Points on a hilly landscape, in no order, each with its height.
A climber steps from a point to whichever of its 2 nearest points has the largest rise for the distance, and stops where none of them is higher. Distance is the straight distance between rows; heights are no part of it.
q_758 height 4.64: [ -82,   40,   41,  330,  129,  242,  -30, -491,  -35, -151,  610, -246,
   79,  340,   -7,  156,  142,  162,   70, -185,  217,  114,  375, -292,
   85,   12,   22, -173,   93,  -99,   85,  -69]
q_39 height 3.99: [ 200,   76,  -77,  207,  175, -134,  -28,  108,   91,   89, -152,  293,
   31, -173,  102,  -42,   14,  -56,  166,   36,  126,  214,  -32,   10,
 -175, -419,  -86,   82,   72,  151,  -97, -307]
q_247 height 5.06: [ 168, -208,  -19,   81,   27, -210, -189, -121,   -7,  105, -199, -108,
 -358,  -82,  120, -312,  103,   91, -117,  120,  -91, -336, -297,  153,
 -196, -107,  255,   83,  227,   81, -353,   49]
q_219 height 3.28: [ -61, -181,  148, -132, -116,   -9, -139, -293,   34,  -92,  344,  -88,
  447, -365, -414,  102,  -33,   11, -210,  -71,   88, -159,   45, -106,
  189,  280,  -43,  -98,   90,   26, -134,  174]
q_868 height 4.21: [ 386, -143,  -52,   37,  117,  -58,  -25, -174, -169, -152, -371,   73,
    5, -106,  257, -239, -125,  253,  266, -227,  232, -405, -151,   31,
 -354,  307, -271,  -54,  -50,  269, -226,  -66]
q_421 height 5.18: [ 327,  569, -351,  -28,  105,    6,    0,   74,  -25, -156, -165,  291,
  -32,  409,  500,   46,  -40,  231,  217,  -68,  253,   63, -345, -224,
 -425,   -7, -103,  120,  -79, -131,  120, -190]
q_723 height 6.02: [ 184,  278, -252,   -1,  216,  -31,   79,   48,   23,  -55, -227,  235,
   22,  198,  325,    0, -187,  148,  268, -208,  280,  -22, -161, -126,
 -353,    7, -219,   50,  -54,  -55,  198, -217]
q_867 height 3.67: [  36, -189,  204,  394, -200,  -58, -112, -248,   41,  -11,  428,   57,
 -194,   78,  -63, -132,  206,   63,  -97,    4, -160,  298,  267,  -90,
  373, -621,  165,  -48,  119,  149, -247,  -27]
q_930 height 2.30: [ -10, -270,   26,   90,   18,    2,  176,  111, -108,  135, -271,  167,
 -305,  -69,  -12,  -68,  105,   23,  150,   -8, -175,  138,  451,  180,
  117,   -6, -373, -288, -228,  266,  186, -210]
q_857 height 2.51: [-370,  251,   49, -180, -242, -103,  -65,   94,  174,  -45,  343,  365,
   14,  159,  -78,  127, -291, -231, -229, -188,  266,   99,  -47, -196,
   14, -187,   17,  180,   45, -274,  244,  174]
q_633 height 5.13: [-138, -305,  -45,  274,  197,   39,  -18,    1,   87,  101,   18, -415,
 -267,   92,   -7,  -28,  168,  -73,  130,  226, -354,  123,  360,  235,
  286, -336,  392,  -74,  111,  174,   16,  -40]
q_980 height 5.34: [-101, -367,   26,  268,  -56,  -37,  -73, -188,   -8,   -7,  160, -421,
 -321,  193,   18, -173,  170,   42,  -56,   94, -283, -214,  306,  156,
  356, -188,  434, -179,   87,  166,  -97,    2]
q_938 height 0.67: [-289,  146, -105, -137,  133, -158,   98,  217,  163,  175,  -51,  179,
   -5,   30,  -91,  194, -136, -248,   85,   -8,  151,  289,  179,  -55,
  -14, -215, -100,   68,  -41, -200,  282,  -85]
q_15 height 2.44: [-535, -103,   33, -141,  158, -224,  156,  205,  242,  253, -102,  -51,
 -152,  -73, -144,  -67, -249, -320,   18,  114,  149,  -92,   63,  -33,
 -112, -231,  123,  185,  157, -215,  208,  -25]
q_747 height 3.07: [-245,  150, -101,  -30,  259, -199,   19,  -33,  229,  108,  -18,  -82,
 -180,  150,   93,  -74, -184, -108,  115,  -14,  254, -119, -114, -152,
 -342, -305,  169,  242,  254, -241,   72,  -79]
q_632 height 3.65: [ -66,  367,  -46,   44, -141,  159,   44,   -4,  -76, -174,   71,  253,
  -16,   72,  -41,  352,   98,  117,  124, -137,   11,  507,  290,  -47,
   96,  226, -654, -275, -242,   23,  297, -103]
q_112 height 3.37: [-211, -209,  238,  -14,  -50, -139,  -94,  133,  191,  196,   77,   79,
  140, -431, -386,  -41,  -57, -266, -337,  160,  -40,   86,  -35,   27,
  180, -284,  215,  149,  161,  -21, -143,  151]
q_989 height 1.81: [-107,   46,   55, -117,  204,   -3,  -75,  -39,  210,   26,   27,    1,
  457, -343, -171,   27, -330, -136,  -32, -152,  366, -232, -291,  -80,
 -265,   25,   29,  244,  302, -117,   -7,   42]
q_383 height 3.94: [ 229,   11, -229,  -13,  -38,  101,  -44,  -36, -191, -116, -218, -357,
 -426,  480,  435, -275,  179,  295,   35,  150, -192, -318, -126,  142,
  -65,  197,  357,  -59,  -46,  -16, -121,   66]
q_943 height 2.12: [-182,   55,   84, -151,   64,  -75,  -84,  172,  178,  133,   -6,  191,
  254, -348, -236,   11, -225, -200, -181,   -4,  189,  -84, -231,    2,
 -108,  -77,   64,  259,  168, -103,  -18,   56]
q_8 height 3.56: [ 539,   29,  -74,  132,  269,  265,  -57, -212, -117, -178,   -5, -351,
  340,  -77,  208,  -17,  -31,  323,  354,  -48,   62, -164, -285, -114,
 -247,  193,  -73,   73,  -15,  170, -304,  -44]
q_923 height 3.89: [  19, -176,  200,   90,    6,   50,  -33, -159,   48,   74,  192,   96,
  287, -418, -305,  128,   61,  -53,   14, -114,  -75,  286,  246,   17,
  226,  -97, -267,  -81,   19,  178,  -78,  -75]
q_34 height 5.27: [ 397,  190, -231,  -28,  158,   34,   49,   73,  -82,  -67, -439,   77,
  -40,  118,  385, -101,  -68,  249,  292,  -36,  114, -119, -277,  -12,
 -386,  138, -118,   51,  -86,   22,  -56, -154]
q_756 height 2.46: [ -25, -264, -127,  411,  362,  283,  119,  -44, -100,   23, -112, -368,
 -330,  125,  140,    1,  121,   85,  389,    9, -135,   80,  528,  226,
   30,   -6,  -98, -317,  -61,  282,  257, -227]
q_302 height 4.46: [ 134,  181,  -77,  168,  181,  332,  -59, -217,   37, -101,  405, -295,
  225,  244,   31,  158,  134,  136,   86,   81,  -93,  336,   41, -197,
   68, -118,  246,   74,   62, -196,  -12,   -5]
q_524 height 2.13: [-347,  251,  -11, -277, -195, -129,    0,   74,   72,  -70,  183,  357,
  -60,  266,   88,    8, -310, -127, -210, -245,  287, -221, -135, -147,
 -133,   67,  -18,  129,    8, -234,  314,  180]
q_966 height 3.80: [ 244,  104, -259,   15,  215,  120,  -44,  -55,  -51,  -48, -223, -439,
 -155,  335,  393, -178,   86,  276,  193,  190, -132, -167, -264,   76,
 -208,   98,  309,  115,   82,  -82, -164,   17]
q_663 height 1.95: [ 176,  363,  -41, -246, -375,  119,   64,  215, -191, -192,  -84,  140,
   22,  131,  -56,  223,  184,   32, -113,  116, -298,  369,  -55,   64,
  250,  342, -290, -102, -388, -133,    9,  125]
q_689 height 2.43: [-234,   87,  111, -252, -111,   10, -127,   98,  177,   15,  210,  128,
  443, -397, -365,  145, -202, -200, -354,  -33,   92,    2, -256,  -78,
   71,   66,   62,  205,  203, -139,    6,  251]
q_2 height 4.62: [ 236,  121,   40, -179, -246,  122,   -7,  169,  -97,  -25,   42,  -38,
  244,  -49,  -73,  110,  218,   10, -228,  323, -338,  187, -274,  -24,
  230,   58,   96,  149, -162,  -98, -233,  202]
q_126 height 2.24: [ -63, -327,  201,   45, -328,  -68,   99,   45, -164,   54, -120,  236,
 -350,  -27, -115,  -87,  176,  -39,  -83,  -68, -198,   58,  454,  185,
  342,   29, -338, -337, -235,  261,   40,  -41]
q_537 height 4.29: [ 122, -219,  -17,  121, -120,  215,    1,    5, -261, -103,  -22, -267,
 -200,  111,   60,  -90,  256,  100,  -78,  120, -401,    3,  310,  237,
  414,  161,  102, -277, -220,  247,  -82,   -7]
q_713 height 2.16: [  23, -525,  105,  218,  253,   34,   -9,  -69,   24,  190, -105, -304,
   51, -397, -156,  -81,   65,  -21,  174,   96, -295,   -3,  317,  255,
  224, -132,   46, -157,   67,  332, -135,  -88]
q_180 height 3.75: [  83, -100,   56,  244,   75,  -79,  -12,  107,  104,  192,  -47,  212,
   38, -254,  -74,    7,  115, -131,   86,  140,  -98,  390,  177,   17,
   66, -498,  -52,   37,   34,  194, -145, -201]
q_639 height 2.15: [-113, -359,   87, -212,   97,  -43,  114,  174,   12,  208, -423,  -67,
   82, -436, -269,  -95,  -97, -117,    2,   74, -132, -196,  140,  229,
   49,  295, -106, -137,  -31,   89,   51,   53]
q_604 height 2.33: [-689, -121,   38, -228,   38, -145,  224,  141,  192,  138,   35, -244,
 -241,  122, -213,    2, -184, -310, -137,  131,   59, -140,   83, -100,
  -29,  -56,  189,  112,  115, -344,  266,   97]
q_606 height 2.79: [-233, -175,  129, -153, -228, -202,   50,  330,   21,  209, -350,  166,
 -253, -147, -111, -209,   46, -161, -286,  271, -166, -133,  -32,  177,
  127,  -70,  154,   49,  -27,  -57,   -9,  193]
q_410 height 2.66: [ -74, -280,  -47,  305,  258,  -35,  169, -257,  -19,   11,  -22, -375,
 -461,  359,  200, -117,  -13,   56,  314, -125,  111, -238,  421,   33,
 -136,  110,   50, -275,   37,  138,  215, -181]
q_23 height 2.98: [  40, -135, -156,  124,  303, -294,  -46, -199,   98,  129, -201,  -96,
 -464,   26,  208, -172, -110,   36,  248, -191,  223, -232,  -45,   11,
 -414, -255,   14,    2,  269,   20,  -80, -199]
q_866 height 2.19: [-634,  106,  -31, -213,   56, -101,  266,   21,  135,   63,   87, -246,
 -340,  439,   -5,   26, -221, -254,  -62,    9,  193, -183,  -13, -254,
 -174,   -1,  219,  184,  102, -456,  413,   56]
q_991 height 4.86: [ 194,  -74,  130,  -88,  -99,   54,  -34,  162,  -75,   99,  -93,  -58,
  279, -340, -198,   -7,  161,  -64, -172,  321, -303,   15, -243,   47,
  159,   51,  128,  157,  -30,   71, -276,  123]
q_114 height 2.90: [-131,  199,   64, -146, -272,  -49,  -57,   62,   51,  -48,  208,  317,
   68,   91, -111,  142,  -79, -123, -171, -127,   59,  274,   43,  -76,
  146, -104, -109,   42,  -68, -195,  150,  121]
q_271 height 1.41: [  94,  150,  131,  -60,  -93, -192, -114,   78,  -50, -102, -133,  555,
  131, -289,  146,  -68, -295,  -61, -136, -227,  245, -308, -437,  150,
 -255,  114,  -82,  101,   48,  222,  -37,   39]
q_842 height 3.06: [-301, -182,  257, -136, -328, -211,  -23,  185,   92,  132,    4,  176,
  -89, -289, -431,   55,  -32, -300, -289,  120, -170,  292,  218,  126,
  369, -143,  -57, -119,  -25,  -85,    5,  204]
q_438 height 5.21: [ 144,  330, -193, -145,  164,  221,   79,  -64,  -38, -126,   -7,  -34,
  249,  251,  193,  106,  -78,  169,  142, -134,  208,  -21, -157, -221,
 -222,  303,  -36,   61,  -92, -266,  163,   -2]
q_315 height 4.73: [ -46, -113,  184,  137, -473,   62, -113, -301, -178, -259,  517,  -19,
 -173,  411,  -59,  -32,  237,  146, -311, -109,   32,  -30,  282, -202,
  426,   10,  116, -256, -119,  -26,  -75,   87]
q_131 height 3.59: [  88,  125, -239,  -21,  303,  -25,  -34,   40,  102,   95, -271, -234,
  -28,  149,  271, -117,  -12,  101,  244,  131,   74,  -40, -311,   -7,
 -381,  -85,  192,  196,  180, -182, -106,  -57]
q_229 height 2.62: [-456, -127, -127, -192,  134,  -83,  131,  342,   96,  262, -443, -279,
 -173,   -8,  -16, -214,   56, -142,   -7,  406,  -65, -187, -245,  194,
 -204,  -51,  339,  191,   93, -168,  -33,  147]
q_833 height 4.22: [ 217,   34,  -22, -118,  122,  305,  -17, -159,  -63, -111,  252, -448,
  512, -125, -135,  178,  115,  146,    6,   95, -194,   10, -164,  -88,
  130,  302,  133,   37,  -42,  -74, -183,  119]
q_490 height 2.14: [ -22,  -75,  134,  -47, -395,  -43,   19,   39, -110,  -56,   12,  374,
 -145,   55,  -56,  -73,  111,   -9, -175,  -65, -119,   61,  190,   51,
  265,   -4, -164, -149, -220,   68,   51,  106]
q_122 height 4.72: [ 317,   88,   56,  -52,   73,   25,   45,  209, -123,   30, -221,  276,
  439, -599, -141,  217,   -5,  -64,  141,   -9, -103,  137, -202,  118,
  -79,  101, -394,   83, -204,  283, -119, -100]
q_546 height 4.41: [  47, -141,   60,  155, -160,  228,  -19,  -35, -218, -129,  139, -220,
 -168,   43, -118,  100,  327,   47,  -46,   72, -354,  291,  419,  169,
  471,  105, -161, -361, -228,  196,  -65,  -34]
q_375 height 3.87: [  81,  -40,  123,  344,  -80,  232,  -84, -243,  -72, -107,  444, -100,
  -55,  184,   11,    7,  272,  168,    3,   -5, -145,  296,  280, -151,
  330, -291,   33, -108,   -6,   99, -111,  -71]
q_408 height 2.03: [  43,  200,   17, -148, -452,    1,   73,  167, -189, -159,  -80,  384,
 -229,  201,  -23,  135,  152,   19,  -80,  -36, -193,  350,  176,   85,
  286,  165, -374, -233, -381,  -22,  167,   82]
q_647 height 0.59: [-341,  -38,  -26, -164,   81, -153,  204,  102,  155,  173, -127,  101,
 -153,   -1, -161,  136, -206, -211,   73, -120,  130,   12,  273,    5,
    5,   91, -211, -110,  -57, -146,  408,  -65]
q_333 height 4.48: [  74,  472, -241, -135,   70,  271,  160,  -54, -144, -167,   18,   -6,
  108,  355,  127,  284,   16,  175,   83, -146,  115,  198,   39, -177,
 -128,  547, -253,  -99, -249, -311,  307,  -12]
q_3 height 4.05: [ 105, -133, -147,  -50,  -76,  156,    4,   52, -244, -137, -233, -385,
 -286,  392,  269, -219,  233,  156,  -43,  141, -294, -311,   71,  216,
  204,  320,  352, -157, -173,   63,  -20,   60]
q_806 height 5.14: [ 299,   26,   49,  -99,   21,   76,   51,  176,  -92,   72, -183,   20,
  373, -396, -125,  100,   34,  -16,    1,  155, -225,   72, -223,   93,
    3,  143, -124,  146, -137,  122, -167,   31]
q_590 height 2.04: [ -67, -333,  124, -222,  112, -100,   22,   11,    6,   78, -351,  -50,
  233, -435, -247,  -97, -216,  -81,    5,  -86,  121, -392,   -3,   93,
  -99,  409, -118,  -56,   30,   72,   11,  119]
q_306 height 6.22: [ 355,  260, -158,  -14,  170,  231,   54,   31,  -35,  -77,  -29,   -1,
  376,    5,  163,  136,   42,  146,  213,    7,    9,  147, -231, -175,
 -187,   86, -117,  179,  -89,  -31,  -27, -107]
q_835 height 2.71: [-260, -252,   44, -238,  -87,  -41,   78,  322,  -36,  150, -441, -167,
 -169,  -67,  -25, -294,   94,  -24, -205,  343, -247, -309, -162,  256,
   43,  185,  287,   40,   30,  -89,  -43,  193]
q_236 height 4.47: [ 195,  298,  -28,   19, -191, -214, -202,  128,   65,   49,  -38,  323,
  -95,  -15,  171,  -64,   66,  -83, -219,  149,  112,  -32, -559,   26,
 -300, -279,  218,  284,  235,    8, -361,   14]
q_417 height 4.06: [  74,  535, -232,  -79,  -90,  237,  129,   93, -188, -237,  -36,  212,
  -46,  330,  126,  334,  118,  160,   65,  -53,  -23,  437,  115,  -95,
   21,  388, -423, -188, -368, -197,  334,  -52]
q_426 height 4.12: [ 198,  -36,   24,  294,  178,  215,  -70, -228,   39,  -26,  291, -210,
  189,   -3,   21,    9,  143,  152,  142,   23,  -87,  216,  106, -124,
   54, -207,   64,   36,   94,   71, -132, -130]
q_913 height 2.86: [-175, -275, -116,   63,  200, -374,  157, -167,  116,  160, -254, -264,
 -680,  240,  235, -230, -144,  -34,  267, -115,  131, -407,  103,   39,
 -352,  -48,   82,  -86,  179,  -32,  112, -141]
q_44 height 3.35: [ -69,  251, -229,  -22,  363,   22,   74,   16,  170,   99, -139, -198,
   54,  226,  184,   22,  -87,   36,  285,   30,  213,    8, -113, -163,
 -330, -120,  165,  201,  103, -333,  147, -100]
q_910 height 2.38: [-410,  219, -125, -237,  180, -114,   65,   58,  197,   53,   19,   54,
  108,   41,    8,   81, -467, -145,   50, -236,  449, -274, -168, -185,
 -343,   58,   -1,  261,  164, -318,  318,   34]
q_815 height 0.31: [ -60,  -27,   91,  -68, -267,   -8,   35, -190, -168, -144,  179,  229,
  -63,  193,    7,   11,   76,   80,  -21, -267,  198, -128,  331,  -53,
   66,  332, -351, -250, -173,  114,  188,   38]
q_875 height 4.80: [ 152,   67,  -57,  -40, -120, -227, -185,    4,   10,   73, -126,   80,
 -285,   24,  195, -251,  104,   47, -243,  155,   12, -230, -526,   56,
 -276, -141,  250,  229,  259,  -50, -329,   87]
q_508 height 0.77: [-342,  279, -165, -280,   19, -157,  -38,  405,  165,  171,  -75,  354,
  214, -133, -116,  277, -281, -329,  -44,   29,  212,  309,  -84,  -21,
  -59, -131, -102,  164,  -24, -169,  207,   -1]
q_912 height 5.54: [ 437,  140,   15,   57,   50,  178,   17,   31,  -86,   -2,   63,  -17,
  430, -218,    5,  129,  100,   78,   85,  137, -175,  137, -279,  -75,
  -74,  -79,  -70,  175,  -94,  126, -241,  -72]
q_535 height 4.98: [ 128,  275,  -26,   50,  -65,  141,  -20,  -99,   60,  -46,  337,   83,
  179,  239,   80,   85,  112,   68,  -38,   20,   36,  345,  -40, -254,
   73, -213,   62,  141,   -7, -178,  -12,   -4]
q_903 height 4.57: [ 110, -158,   94, -132,   44,   98,  -36,  -35,   10,   26,   53, -277,
  436, -334, -206,   -1,   12,   59, -155,  168, -164, -144, -274,  -31,
  112,  185,  233,  129,  118,  -30, -227,  135]
q_727 height 4.76: [  95,  -30,   18,  196, -208,  242,  -73,   22, -142, -117,  298, -250,
  -81,  231,  -67,  112,  368,    3, -118,  192, -438,  505,  267,   79,
  508, -236,  246, -144, -149,    1, -140,   97]
q_371 height 2.78: [-422,  146, -145, -188,  290, -176,   61,  179,  249,  163, -197,  -85,
   15,  -81,    2,  -66, -370, -148,   83,   12,  415, -231, -315,  -81,
 -448, -154,  131,  336,  272, -249,  114,  -59]
q_322 height 3.23: [ 663,  184,   19,  159,   84,  117,  -98, -196, -122, -183,   76,  -86,
  344, -144,  162,   46,   -8,  214,  111,  -25,   25, -172, -576, -117,
 -330,  -24,  -54,  207,   84,  184, -467,  -64]
q_341 height 3.60: [  38, -172,  208,  -31,  -72,   37,  -85, -240,  -24,  -19,  271,  -76,
  410, -496, -446,  158,   71,   29,  -83,  -61, -110,   78,  162,    4,
  298,  221, -249, -133,  -12,  171, -219,   78]
q_311 height 2.56: [ -89, -318, -156,  403,  443,  178,  124, -134,   -5,   -6, -133, -618,
 -383,  270,  193,   11,   12,   10,  435,  -48,  -50, -147,  465,  227,
  -74,   38,  206, -230,   41,  228,  244, -147]
q_53 height 0.51: [-110,  -95,  -16, -133,   90,  -47,  145,  -42,   12,   48, -152,  119,
   51,  -70,  -55,   31, -164,  -16,  139, -222,  213, -133,  212,   11,
 -112,  260, -309, -144, -104,   34,  278,  -51]
q_972 height 4.32: [ 252,   49,  -32,   59,  119,  -81,   52,  288,    8,  104, -292,  381,
  256, -380,   18,  110,  -11, -114,  150,   74,   22,  212, -104,   80,
  -87, -163, -228,   99,  -85,  243,  -72, -245]
q_260 height 2.85: [-176,  -34,  127,  -99,  -84,   28, -108, -187,  168,  -18,  396,  -39,
  362, -203, -356,   54, -101,  -79, -262,  -62,  121,  -91,  -61, -173,
  156,   -6,  113,  112,  198, -224,  -36,  178]
q_284 height 3.24: [ -46,  242,   13,  -61, -117,   45,    9,  -17,   54,  -66,  185,  299,
  177,  -57, -133,  282,   -1,  -41,   -1, -187,   61,  390,  141,  -63,
  161,   35, -418, -109, -128,  -58,  172,   -8]
q_124 height 4.71: [ 409,   34, -123,   76,  281, -102,   27,   35,  -82,  -74, -474,  220,
    9, -186,  288,  -74, -148,  208,  344, -183,  205, -148, -263,   89,
 -404,   40, -357,  -14,   -9,  297, -137, -237]
q_329 height 1.84: [-142, -248,   83, -144,  241, -113,   33,  -22,  167,   84, -248,  -61,
  262, -405, -210,  -99, -382, -107,   65, -175,  379, -453, -113,    7,
 -281,  222,  -49,   66,  229,   -6,   63,   72]
q_218 height 4.94: [  34, -154,  -52,  307,   29,  178,  -98,   52,   11,   -5,  174, -343,
 -163,  185,   -6,   64,  310,  -63,   62,  338, -480,  429,  309,  168,
  419, -444,  445,  -38,  -14,  118,  -96,   31]
q_424 height 2.91: [ 454,  370,   -8,  105,    0,   92, -130, -165,   13, -148,  267,  168,
  381,    4,  168,   95,  -10,  123,   31, -110,  142,   80, -456, -186,
 -277, -218,  -24,  268,  122,   77, -256, -130]
q_792 height 3.53: [ -50, -330,  288,  303, -273, -183,  -80, -275,    5,   19,  288,  132,
 -324,   95,  -89, -245,  120,   47, -161,  -74,  -81,  -43,  320,  -35,
  316, -408,   58, -171,   74,  180, -123,   -7]
q_775 height 4.37: [ 322,  258,  -18, -141,  -86,  280,  -34,   25,  -41,  -25,  230, -273,
  490,    0,  -77,  225,  188,   62, -112,  269, -310,  216, -378, -167,
  134,   94,  129,  199,  -83, -163, -252,  168]
q_76 height 1.74: [ -31,  139,   26, -247, -387,  -89,    9,  232, -114,  -27, -177,  481,
  -44,   53,   99,  -71,  -60,  -18, -276,   -2,  -20, -118, -196,   59,
   48,  172,  -58,   78, -183,  -48,   96,  177]
q_378 height 2.37: [   9, -153, -117,  398,  219,  206,  133,   91, -143,   66, -181,    9,
 -409,   95,  153,  -15,  180,  140,  332,   29, -129,  284,  485,   96,
   39, -114, -354, -316, -207,  243,  326, -345]
q_483 height 4.70: [ 354,  423, -436,  107,  307,    8,  -38,   42,   30,  -44, -190,   11,
 -163,  373,  501,   21,   48,  217,  336,   33,  170,  172, -308, -191,
 -516, -194,   26,  122,   44, -169,  -30, -266]
q_949 height 3.19: [-274, -217,  204, -157, -207,  -92,  -87,   74,  122,   91,  154,  -78,
   96, -327, -513,   34,   -1, -193, -354,  149, -218,  163,   62,   61,
  417,  -28,  110,  -53,   89, -163,  -75,  238]
q_18 height 4.75: [-223, -104,  109,  158, -238,   16,   -1, -277,  -95, -205,  495, -269,
 -308,  647,  -15,   22,  205,   -1, -229, -140,   86,  -81,  391, -193,
  296,   62,  277, -237,  -74, -204,  149,   54]
q_527 height 1.15: [  46,  270,  113, -150,  -38,  -86, -137,  338,   -4,  -31,  -38,  503,
  405, -356,   25,  142, -310, -172, -202,  -62,  271,  -77, -565,  111,
 -270,   29,   22,  277,  113,  143, -117,   30]
q_703 height 4.27: [ 109,  -42,  108,   10,  105,   43,   37,   80,   -6,   69,  -51,  182,
  335, -632, -284,  242,   10,  -40,  196,  -81, -118,  309,  145,  120,
   74,   28, -543, -108, -102,  291,  -54, -152]
q_477 height 3.34: [  27, -153,  128,  268,  -47,  -42,  -25, -323,   36,   16,  241,   43,
 -132,   80,   47, -172,   78,  126,   39, -140,   80,  -78,  272, -105,
   77, -223,  -46, -108,  110,  166,  -37, -139]
q_724 height 2.76: [-275, -218,  -16,   43,  125, -200,  294,  -78,   38,   87, -139, -267,
 -541,  422,  158, -143, -100, -114,  203,  -93,  107, -375,  309,    4,
 -174,  205,   87, -178,  -14,  -53,  344, -123]
q_36 height 3.43: [ 303,  214,   99,   74, -136,  -93, -209, -280,   22, -172,  274,  246,
  222,  -89,  113,  -41,  -90,   82, -178, -178,  239, -225, -512, -120,
 -257,  -97,   98,  232,  252,   87, -306,   11]
q_987 height 2.22: [  33, -418,   58,   41,  164,    3,   89,   34,  -64,  154, -302, -166,
  -74, -225,  -62, -181,    1,   -2,  140,   60, -204, -129,  306,  252,
  123,  101,  -63, -203,  -57,  245,  -16,  -60]
q_390 height 3.57: [-135, -151,  139,   75,   23, -105,  -37,   93,  160,  188,   60,   69,
   75, -237, -224,    5,   36, -249,  -76,  151,  -89,  304,  182,   31,
  205, -385,   96,   86,   67,   -9,  -68,  -18]
q_575 height 2.92: [-287, -133,  165, -148, -290, -278,   40,  320,   74,  165, -180,  407,
 -214, -151, -160,  -37, -109, -271, -247,   55,  -51,   70,  130,  128,
  208, -134, -101,  -37,  -97,  -24,  143,  142]
q_234 height 4.18: [ -39, -320,  -68,   52,   15,  153,   -4,  -10, -177,  -60,  -52, -458,
 -215,  213,   19,  -73,  201,   37,    1,   61, -261, -232,  302,  263,
  273,  277,  270, -281, -140,  144,   63,    0]
q_973 height 1.60: [ -20,   63,  124, -162, -269, -196,  -70,   99,  -27,  -99, -140,  496,
  -67,  -57,   95, -205, -180,  -39, -237, -128,  162, -363, -261,   77,
 -119,  114,  -35,   49,    1,   58,   56,  153]
q_794 height 0.94: [-146,  328,    5, -268, -133,  -99, -147,  410,   44,   22,   79,  546,
  332, -253,  -53,  220, -287, -265, -216,  -61,  169,  159, -326,   54,
  -57,  -27,  -61,  222,   -9,   -3,   69,   93]
q_324 height 5.57: [-184, -302,   10,   78,   19, -151,  -56,  -31,   63,  103, -128, -320,
 -427,  170,   73, -273,  130,    3,  -42,  223, -284, -240,   35,  208,
  117, -208,  465,  -27,  176,   11, -101,   52]
q_671 height 0.41: [ -13,   50,   18, -203, -148,  -42,   49,  -94,  -99, -114,  -16,  359,
  132,  -38,   31,   30, -111,   41,   23, -296,  204, -161,   92,   -8,
  -66,  342, -371, -138, -161,  109,  205,   51]
q_81 height 3.14: [  95, -112,    6,  281,  243, -162,  -37, -253,  105,   94,   -2,   20,
 -217,  -14,  124, -173,  -37,   83,  238, -207,  175,  -90,  121,  -30,
 -227, -312,  -70,  -44,  206,  140,  -80, -233]
q_99 height 5.26: [-235,  -37,   75,  211,   23,  129,  -28, -435,   14, -173,  701, -385,
    2,  495, -143,  181,  130,   23, -118, -184,  180,   23,  364, -330,
  205,   86,  255, -163,   73, -247,  119,   44]
q_859 height 1.92: [-328,  124,  -28, -262,  -30, -134,  -31,    5,  117,  -48,  152,  342,
  140,   39,   67,   41, -463, -153, -110, -374,  483, -361, -125, -112,
 -282,  236, -112,   77,   90, -118,  339,  143]
q_427 height 5.32: [ 126, -373,  -35,  159,  174, -147, -120,  -37,    5,  164, -307, -369,
 -328, -111,  147, -329,  104,  120,   94,  200, -290, -258,  -16,  314,
  -11, -141,  327,  -25,  163,  231, -238,    2]
q_781 height 1.85: [  32,  295,  -30, -413, -403,   40,   46,  268, -109,  -91, -147,  248,
   53,   94,  -29,  150,   39,   -2, -230,  101, -167,  104, -206,   22,
  143,  342,  -97,   12, -288, -233,   74,  243]
q_358 height 5.68: [ 166,  140,   -7,   51,  -99,  209,   15, -207,  -99, -142,  248,   67,
  123,  202,  110,   44,   88,  194,   10,  -92,   51,   90,   49, -181,
   31,  100,  -79,  -49,  -97,  -58,   29,  -24]
q_143 height 4.01: [ 133,  106,  187,   68, -232, -149, -200,  -46,   98,  -61,  152,  271,
   43, -148,  -12, -146,  -37,  -31, -326,  -15,   84, -147, -374,  -27,
  -86, -221,  185,  245,  231,   77, -267,   70]
q_86 height 2.54: [-460, -143,  -60, -107,  266, -217,  147,  186,  188,  264, -271, -291,
 -301,   77,   12, -164,  -91, -194,  139,  205,   16, -154,  -29,   76,
 -215, -196,  246,  120,  148, -171,  138,   -9]
q_893 height 5.12: [  54,   99,   55,    5, -328,  134,  -19, -206, -156, -212,  312,   46,
  -56,  373,   29,   15,  189,  151, -188,  -86,    7,   62,  151, -166,
  256,   90,   48, -113, -138, -130,    1,   91]
q_685 height 3.85: [ 466,  -82, -108,  -14,  143,  184,   21, -148, -233, -198, -212, -227,
  175,  -31,  275, -145,  -34,  347,  265,  -45,   30, -355, -208,  -20,
 -238,  384,  -92,  -29, -126,  179, -242,   16]
q_214 height 4.58: [  59,   93,   79,  195, -242,  295,  -90,  -80, -170, -238,  420, -308,
  -11,  116, -192,  221,  365,   97, -102,   77, -361,  549,  305,    3,
  497,   59,  -93, -310, -173,   35, -135,   45]

Where does a climber stop that starts at each point below?
q_508: q_358
q_663: q_358
q_815: q_358
q_3: q_324
q_913: q_358
q_859: q_324
q_36: q_324
